A landscape with many valleys, sampled at points; each row gives a point and its height.
A ball rolls from a point to the lowest of its 2 nearest points, and stops where none of them is lower. Distance is the straight distance between rows; heights are no part of it.
daga: [ -8  -2 -33  16  14 -15  -6  -6   9  19  21   6   4 -44  20 -16 -27  43
 -23  47 -28 -23]  h=349
bupo: [  5  -2  14 -37   9  13 -25  17  14   4   8  -2  -7  24   1 -15 -20 -16
 -20  21 -44  -4]  h=541
rik: [ 13  24 -16  12 -33  17  48  19   2 -16  13 -40  11 -38  29 -58   2 -18
  24 -19 -36 -16]  h=250
vudof: [-38  -6  23 -39  -8  -1 -15 -18 -24 -54 -14   3  41  17 -61   7  32  -4
   8  40   2  -3]  h=514
dofa: [ -3  27  29   4  31   6  25  21 -12   9  32   0  19  45 -56  21 -33 -24
  22 -13  18   5]  h=435
zufu: [  9 -19 -20 -49   1 -35   3  -5 -33 -16  -8  15  17  -1 -50 -39 -18 -22
   2 -24 -15  26]  h=530
ren: [  9  14 -14   3  -2  -5  -5  47  -2 -21 -47  21   2  26 -30  18  32  -9
  17  -4  28  12]  h=275
fedo: [ 19 -28   4 -25  25 -24 -26  -9   4  12   7  48 -17 -36 -18 -23 -13  44
 -18  17   3  25]  h=803
moput: [ 21 -10   7 -11  20 -13   1   4  -9   0  35  22  -9  43 -32 -20 -19   8
  23 -49 -18   0]  h=464
rogem: [ 32  -3  21 -16   0  15  -4   2 -13  32 -35 -16 -43 -11  32  22  -1 -42
 -20 -11  -4 -41]  h=462
Zude: [  3  26   9  34  13  23  43   0  -9  10  12  -6 -42 -12  21 -26   6 -45
   4 -11 -14 -38]  h=260
zeku: [-19 -28  10  25  17  10 -20 -26 -12  50   4   9   3  28  -7   7 -38 -25
  -9 -33  12 -41]  h=527
Zel: [ -8  53  -9  13  23  24  37  37  14 -25  -5   7   2  -9 -12 -30  22 -15
  -1  60 -32  -7]  h=199
sikug: [ 15  57  -2  -4  -2  13  41  39   7 -37 -27 -18  -2 -26   4  16  43   0
   5  58 -18   6]  h=98
Topa: [  3 -27 -13   7  -8  -4 -18  -7  -7  11 -35  33 -25  -6   6 -14  25 -14
  -6 -38  24  -6]  h=351
Dimok: [-15  -8   3  19 -20  12 -45  10  22  35 -36  -3 -12  22  48  38 -13  -5
 -28 -17  17 -14]  h=506
Resi: [ -4 -13  61 -28  12  29 -50  -8  11  -4  18   2   4  56 -29  19   6  13
   5  15  32  -1]  h=596
Rodum: [ 38   2  -3 -33  -3 -28  28 -30 -45   4 -24 -23 -23 -60 -11  15   7 -17
   3  11  10  -9]  h=429
vude: [-33  -1 -10  14  23  -2 -10 -26  21   7  63 -16  22  20  21  -3 -64  29
  -8  11 -37 -10]  h=347
Tugi: [ 14  27  -9   0  -8 -18  53  22 -20 -11 -28 -23  10  -8 -17  22  -5 -56
  16 -14  21  27]  h=327
rosi: [ 25  -2  19 -31  -5  -9 -23  -3  11  -5  26 -32  -2  32 -11  58 -13  68
   6  17 -15  -5]  h=496
pas: [-24 -11  -6  26   3  25 -47   7  52  11  16  22  -9  64  25  -7 -10  19
   0 -21 -13  17]  h=244
rez: [ 15  -4 -56 -13  -6 -28 -27  62 -13  -5 -58  24   5   8 -30  24   7  -2
   5  16  10 -13]  h=328
kedo: [-27 -24 -22  11   6   5 -61  -3  31   1   2  18 -11  25   7  28   5  45
  -3  27 -14 -35]  h=359
movor: [  6   0 -18  22  -7 -10  -1  30  12  24 -11  20 -16 -16  35  -6 -32 -16
 -16 -32  33  56]  h=431
Zige: [  7  15 -15   5  13  -7  19 -11  -8 -27 -41  38 -21 -38 -24 -24  67  -8
   9   8  23  11]  h=240
bino: [ 14  36  21  -3  -2  23   0  37  17 -13 -21 -10 -36  -7  19  31  34   7
  -5  48 -10 -11]  h=194
sirif: [-30   1  -2   2 -12   5 -15 -16  15 -46  27  -1  21 -23  10  -6  37  47
   1  57 -14   7]  h=550
fumi: [ 52   6 -27  -9  20 -19  13  28  -4  -1 -33  43 -42  -4 -29 -28  16  -4
  30 -34  -6   8]  h=427
zera: [ -5  -8 -20   2 -18  -7 -37 -12  24 -13  14 -16  -1  21  17  42   1  69
   1  32 -30 -21]  h=426
siso: [ -6  -8 -17 -10 -15  -1 -31   8  31 -22  14  10  11   1  45 -45  -6  27
  -7 -12 -36  51]  h=267
sim: [-28  43  13  49  -7  27  30  28  28 -19  17  15 -14  11  26  17  38   3
  11   1  32  32]  h=353
gepe: [ 23   7   2  18   6 -10  25 -20 -14  36  22 -42  -6   6  29  42 -27  21
  -5 -16 -24 -48]  h=640
belek: [-41 -10  14  -7 -24   7  -3 -33   2  -2  30 -48  47  15  36   4 -42 -27
 -23 -13 -12  22]  h=732
Zan: [  5 -15  -3  -9  22   5 -54  25  17   7   0  34 -18  21 -24  13   3  39
   3  34 -21 -37]  h=440
pani: [-50 -10   2  25 -15   4  12 -42  -5 -29  40  -9  55 -30   1 -49  -7  -4
  -1  13  23  24]  h=235
nidol: [-33 -22 -23   4 -11   1  15 -18 -18 -20  23 -11  33  -9   0 -69  -6 -43
   5 -12 -41 -19]  h=469
tubo: [ 16   4 -18  16  13 -19   9  32  15  22  17  39 -15 -10   8 -24 -31   2
  -3 -25   8  50]  h=478
Tafes: [-12   2  -2  13  20   3   7  11 -15  -1  23  12  12  44 -38  -8 -12 -29
  22 -35  -4  -4]  h=397
Zasik: [ -3 -31 -26 -19 -36 -45  20 -28 -33 -16   4 -24  29 -51 -10  20   5  31
   5   7   5   9]  h=319
ruden: [-39 -26  18  11  15  37 -54 -34  34  27  -3  13 -19  28  17  19  20  20
 -15  23 -19 -53]  h=425
Sof: [-23 -15  30  21  32  31 -36 -25  28  61   7  11 -11  36  15  21 -34   1
 -17  -7   4 -42]  h=485
zotef: [ 57  43   6   4  45   1  36  34   2  11 -32  28 -40  -7 -28  -1  10 -27
  22  -8  24   8]  h=266
bos: [  6 -26  -3   0 -47  15   4 -35   8  -9   6 -33  25 -24  62 -56  17   8
   0 -34 -29   0]  h=622
Vur: [ -1  17  10   8 -20  13  -3  14  -3 -21 -38  -6 -32   3   2  50  57   2
  14  19   6 -37]  h=204
mavi: [-50   1  -3  36   2  22  -3 -25  33 -17  53   3  28 -12  29 -45 -19  41
  -6  21   6  28]  h=142
Som: [ 16 -22 -34 -20   4 -46   1  31 -24  -4 -19   8  47  15 -67  35 -18  12
  24  -1  43  23]  h=760
feti: [ 26 -14   0  20 -16   0  32 -46  -3  20  19 -26   5 -23  55 -26  -4  27
   6 -45 -17 -14]  h=584
zofu: [-34  -6  18  -7 -33   3  27 -28  -3 -34  20 -35  47 -33  12 -30   4   3
   2  -2  13  52]  h=271
Fami: [ -1   0   9   7  -9  24 -25  12  10  49 -39   2 -26   7  43  17 -13 -44
 -36  -3  -1 -41]  h=489
kuz: [-14   9   9  12 -21  18   8 -25  29  12  37 -57  14  28  63  -7 -38  -7
  -7 -28 -34  13]  h=721
Gafa: [ -6  -9  -3 -23 -24 -27 -12   9 -28   6  -2 -42  36  12 -17  57 -42 -15
  -8  -6  28  21]  h=743
nefal: [ 15   3 -21  -1  29 -14   3  41   8   5 -12  52   3   0 -44 -17 -18  -1
   1  -8  29  57]  h=537
Luto: [-14  -1  49 -20   3  19 -23 -18   8   4  16  -8   3  13   9  11  -5   6
 -18  24  -4  -1]  h=571
zonu: [-48  28  22  37   7  31   7  13  21   0  18  20   1  11   3   3  16 -16
  -3  15  28   7]  h=317
vesol: [ 17  -8  31  15  -3  12  19 -65   0  41  -1 -16  -6 -11  75 -14  10  16
  -8 -39 -22 -15]  h=547
vesis: [ 16 -31  11 -13   4 -10 -27 -12 -20  47   7 -31  23  43 -10  12 -56 -21
  -3 -39   7 -24]  h=557
silal: [ 26  -5  35 -18  17  -5 -12 -22 -19  13  34 -20 -10  16 -27  51 -11  53
   4  23  -7 -38]  h=556
nulo: [ 34  -1  12 -13  34 -12 -12   2 -10  30 -10  30 -32 -41 -12  -6  -6  26
 -18  29  19  -5]  h=765
mige: [ 33  12  36 -48  10   1   8 -15 -34  -7 -21 -24 -10 -13 -32  22  13 -28
   2  16  17 -16]  h=472
vukar: [  4  31   5  28 -18  14  47  -1  -1  -8   9 -33 -13 -41  37 -16  22  -7
  15  -4   6  -2]  h=141
Vogim: [  7 -30 -10  22   8 -30  23 -20 -28  25   8  18  -3 -15 -20   7 -25  -5
   6 -60  53  18]  h=658
givum: [-46  -7   6 -16 -17   6 -18 -17   2 -47   6 -15  24   2 -19 -12  37   8
   5  42 -28  -8]  h=528
dok: [ 14 -11 -21  -2 -15 -30  45 -32 -33  -1  -9 -35   6 -86   1  10   7  -4
  -3   7  25  -5]  h=381
bizat: [ 35  -1 -31 -16  33 -19   2  32  -4 -15 -31  56 -12  -7 -58 -37  19  10
  19  -2 -10  24]  h=520
teve: [-10  12   6   8 -24  10 -31  37  24   5 -16 -10  -5  34  26  48  -3   2
 -10  -8  22  18]  h=521
Miv: [-33   2  23  39  18  35 -22   1  37   8  34  35 -20  50   0   4   9   7
  13 -20   5  -5]  h=329
fafor: [ 10  -4  34 -57 -12  -7   1 -20 -38 -35 -10 -33  16   5 -44  30  21  -6
   5  42  -3 -19]  h=497
kuzi: [  9  12  -1 -27  19   9 -51  52  35  -1 -11  16 -19  25  -7   2 -15   5
 -15  41 -26  -2]  h=507
zoler: [ 27 -11  34  -1  -3  16  -6 -42 -11  41 -26 -13 -29  -1  52  23  19   6
 -13 -35  -3 -41]  h=505
tosaf: [-17  26 -15  -2 -42  21  14  32  11 -43   4 -34  27  -5  24 -45  19 -25
   9  13 -41   1]  h=318
buk: [-28  -7 -16  12 -28  10   0 -14 -20 -34 -45   1  -7  -5 -15  24  70 -13
   9  17   6 -47]  h=151
nuse: [-41  -7   3  20   6  16  12 -29   3   0  54 -18  20  10   8 -33 -19  -7
   3  -1 -42 -32]  h=423
vegu: [ 36  16  13 -10  15   9  12   1   1   9   4  12 -53   4  13 -35  14 -35
  -1 -34 -43 -18]  h=373
venap: [  5  15  -4   8   7  -8  36   6 -27 -14 -19   0   6  34 -49   2  -3 -63
  30 -57  20   8]  h=356
Laz: [ 59  36  21   1  44  26  42  37  21 -11 -46  32 -17  24 -55  12  25 -16
  28  -2  42  22]  h=93
varuz: [ 12  13  59 -15  36  40 -12  13  13 -16  -2  29  -2  38 -51   4  30   2
  16  22  34   1]  h=624
dubi: [ 13   9 -19  24  -9   1  21   9   8  10  23 -37 -12  -8  43  10 -13   6
   8  -3 -50 -55]  h=676
tuveb: [ 10 -21   3 -56  -1 -27  -7  -8 -20   7 -19  15  13 -29 -29 -18 -20 -17
 -18  -7  31  53]  h=558
mup: [-23 -11   7 -16 -31 -20  -9 -13  -7   3   3 -45  35   6  17  32 -37 -19
 -27   0   6  24]  h=738
luten: [-11  14   1  25 -23  25   4   8  30   9  20 -30 -18  34  55   3   1   1
   2 -19 -44 -13]  h=705
pino: [-24  -3 -18   0 -16  -3  -9  -9 -18 -14 -27  -3   6 -42   4  12  27 -10
 -21  54  10 -38]  h=207
noz: [ -4  -9 -42 -21 -12 -28  19  -6 -29 -26   9 -13  31 -22 -18 -64 -12 -36
   3 -12 -41  12]  h=498
baz: [ 12 -12 -15 -26 -15 -32  11  -9 -21 -25   6   4  11 -22 -25   9  20  38
  14   1   9  29]  h=243
Kipuz: [  7 -21 -12  -7 -24 -25 -18  37 -11  -3 -18 -21  43  34 -31  64 -16   6
  24 -20  58  18]  h=749
leri: [-39   4 -15   6 -42  21 -15  18  31 -36  -1  -2  15   4  40 -33  19 -10
  -2  11 -26  27]  h=326
par: [ 15  -2  16  10  14  -7   8 -37 -19  34  22 -27  -5  -4   7  48 -19  42
  -9  19  -6 -55]  h=606
mamap: [-36   0 -32  25   4 -14  -5  -1  11   1  34  -6  24 -21  28 -14 -41  10
 -20  32  -6  14]  h=252
Guv: [ 13 -23  -7  24 -16 -18  43 -43 -20  16  22 -13   4 -21  28   0  -7  10
  18 -68  15  11]  h=623
ter: [-14  36   5  10  28  23  13  27  11 -11  -1  31  -3   7 -10 -35  16 -15
 -10  34  -8  21]  h=263
nam: [  3 -22 -16  17  21 -35  12 -23 -34  27  20  22   4 -26 -33  13 -23  11
  -7  -7  33 -11]  h=688
bena: [ 20 -20 -27  -1 -14 -18 -21  17  -4  40 -44  19 -16 -12  29   3 -23 -25
 -23 -42  34  28]  h=401
bef: [ 30 -11  -9   0  27 -19  -5  15 -20  42  -1  19 -21 -17 -20  16 -32   6
 -14  -1  15 -28]  h=726
Fabod: [ 27   5   8 -27   0 -15  24 -14  -5 -33 -15  17 -21 -28 -29   0  54  24
  19   0  18  38]  h=117
Kedeg: [-13  -9 -25  15   6 -13   2 -17  -6   9   0  16  -4 -72  16 -27   7  21
 -20  53  -5 -30]  h=294
Pegog: [-12   3 -25  11   2  10  -6   7  -1 -15 -46  50 -24 -21 -10 -45  52 -33
 -10  -1  28  16]  h=295
Dume: [-17 -20  12  -4  -6  10 -48  -7  32   0  21  15   0  46  26 -14 -16  22
 -12 -28  -4  49]  h=167
guzo: [  0  28   8  -3 -10   5  25  31  -2 -33 -54   3  10  11 -27  25  28 -29
   6   9  38  35]  h=302
segi: [ 26   1  -4 -10  16 -21  22  15   6  12  35   7 -12  -3  -3 -24 -27  11
  10 -26 -29  37]  h=545

For each start below, name the point where the ball stops.
Kipuz | kedo
tubo | Fabod
vudof | Fabod
bef | rogem
dubi | kedo
Resi | kedo
vesis | kedo

Write out the way that a ball takes from each point below.
givum | vudof fafor mige Rodum dok Zasik baz Fabod
luten | dubi gepe par silal rosi zera kedo
nefal | tubo movor bena Topa Pegog Zige Fabod
nulo | bef nam Vogim Guv feti vesol zoler rogem
